The views of a scene show one set of named points, each view turned or mirrored, shifted and resized as a whole, with a little noise and some points left out.

Scene 1
View 1
Q_963: .04 -.12 .07 .04 -.13 .05 -.02 -.22 -.09 -.01 .12 -.05 -.37
Q_890: -.03 .17 -.07 -.35 .01 -.16 .09 -.12 .12 .23 -.01 -.10 -.14
Q_846: -.08 .21 .04 -.39 -.15 -.19 .12 -.10 -.05 -.04 .16 .10 .02
Q_771: -.05 -.01 -.01 -.40 -.10 -.08 -.08 -.02 -.05 .32 .13 -.01 -.33
Q_558: -.05 -.09 .01 -.56 -.13 -.15 -.03 -.13 -.03 .29 .27 .02 -.32
Q_449: .01 .07 .06 -.09 -.12 -.01 .00 -.05 -.10 .08 .11 .00 -.21
Q_814: -.07 .62 .06 .05 -.03 -.05 .12 .25 -.10 .09 -.26 -.04 .14
Q_924: .07 -.12 -.06 -.22 .03 -.08 .07 -.31 .14 .22 .04 -.15 -.36
Q_302: -.07 .18 -.02 -.40 -.03 -.11 -.02 .06 -.04 .35 .01 .00 -.22
Q_947: .03 -.04 -.04 -.05 .04 .07 -.04 -.12 .02 .38 -.12 -.20 -.45
Q_789: .06 -.29 -.18 -.48 .11 -.08 -.05 -.28 .25 .69 -.03 -.26 -.66
Q_281: .03 -.11 -.01 -.26 -.05 -.05 -.01 -.18 -.01 .25 .08 -.08 -.37
View 2
Q_814: -.25 .68 -.26 .48 .23 .14 .51 .50 -.39 .70 .26 .15 .68
Q_846: -.20 .44 -.46 -.12 .45 .15 .22 .33 -.42 .01 -.18 .08 .36
Q_789: -.08 -.21 -.27 -.39 .37 -.08 -.34 .31 .24 .24 -.28 -.66 -.39
Q_281: -.30 -.08 -.23 -.11 .42 .09 .07 .28 -.04 .19 -.24 -.16 -.04
Q_890: -.02 .35 -.38 -.12 .33 .02 .11 .46 -.17 .28 -.07 -.30 .17
Q_771: -.34 .23 -.39 -.19 .32 .17 -.43 -.05 -.09 .26 -.12 -.09 -.05
Q_947: -.31 -.17 -.10 .16 .27 .04 .13 .36 .13 .54 -.09 -.24 -.06
Q_302: -.20 .36 -.35 .00 .26 .09 -.10 .22 -.13 .42 .02 -.13 .13
Q_924: -.16 -.15 -.24 -.14 .40 .07 .20 .50 .04 .17 -.30 -.31 -.04
Q_449: -.37 .11 -.23 .08 .38 .20 .27 .28 -.20 .22 -.15 .15 .26
Q_558: -.30 .13 -.40 -.29 .45 .15 -.24 .09 -.12 .01 -.25 -.13 -.06
View 3
Q_771: .06 -.15 -.01 .15 .09 .00 -.05 -.08 .05 .05 -.20 -.29 -.05
Q_449: -.04 -.30 .27 .18 -.15 -.04 .02 .21 .05 -.01 -.16 -.11 -.07
Q_281: .11 -.25 .18 .11 -.05 .06 -.07 -.06 -.05 -.07 -.14 -.31 .07
Q_558: .05 -.22 .08 .01 .14 -.09 -.11 -.27 .05 .12 -.36 -.32 -.04
Q_814: -.41 -.19 .24 .47 .05 .27 .05 .70 .22 .21 .14 .17 -.23
Q_963: .27 -.28 .27 .14 -.32 .07 .01 .03 -.19 -.27 -.12 -.34 .17
Q_789: .21 -.04 .00 .05 .23 .22 -.36 -.51 -.08 -.07 -.07 -.58 .29
Q_924: .02 -.24 .31 .07 -.04 .18 -.23 -.15 -.08 -.08 -.04 -.31 .21
Q_302: -.10 -.09 .03 .23 .20 .11 -.10 .04 .17 .14 -.10 -.22 -.09
Q_846: -.28 -.37 .39 .04 .09 -.11 -.11 .07 .17 .24 -.23 .02 -.12
Q_947: .17 -.11 .07 .26 -.09 .31 -.06 .10 -.05 -.17 .03 -.35 .11
View 4
Q_449: -.18 .04 .09 .06 .11 .04 .13 .07 -.19 -.17 -.27 .25 .25
Q_846: .12 .07 .21 -.17 .25 .14 .11 .12 -.12 -.09 -.28 .63 .24
Q_789: .05 -.70 .33 .12 .23 -.43 .09 .27 .39 .00 -.39 .02 .00
Q_963: -.39 -.13 .00 .14 .04 -.11 .13 .13 -.19 -.25 -.32 .19 .28
Q_890: .15 -.05 .30 -.04 .18 -.02 -.02 .04 .22 -.12 -.38 .29 .10
Q_302: .13 -.02 .32 .00 .20 .05 .14 .02 .10 -.02 -.23 .10 .04
Q_281: -.14 -.27 .17 .11 .12 -.17 .10 .17 .02 -.08 -.31 .17 .17
Q_924: -.12 -.35 .19 .08 .10 -.24 .00 .15 .15 -.22 -.41 .23 .23
Q_814: .08 .69 .21 -.09 -.03 .37 -.04 -.31 -.02 -.28 -.33 .16 .19

Which points are out of place in each view (at most two, in the order of its rows)? Write - if all are in place.
view 1 => Q_789
view 2 => Q_771
view 3 => Q_963
view 4 => -
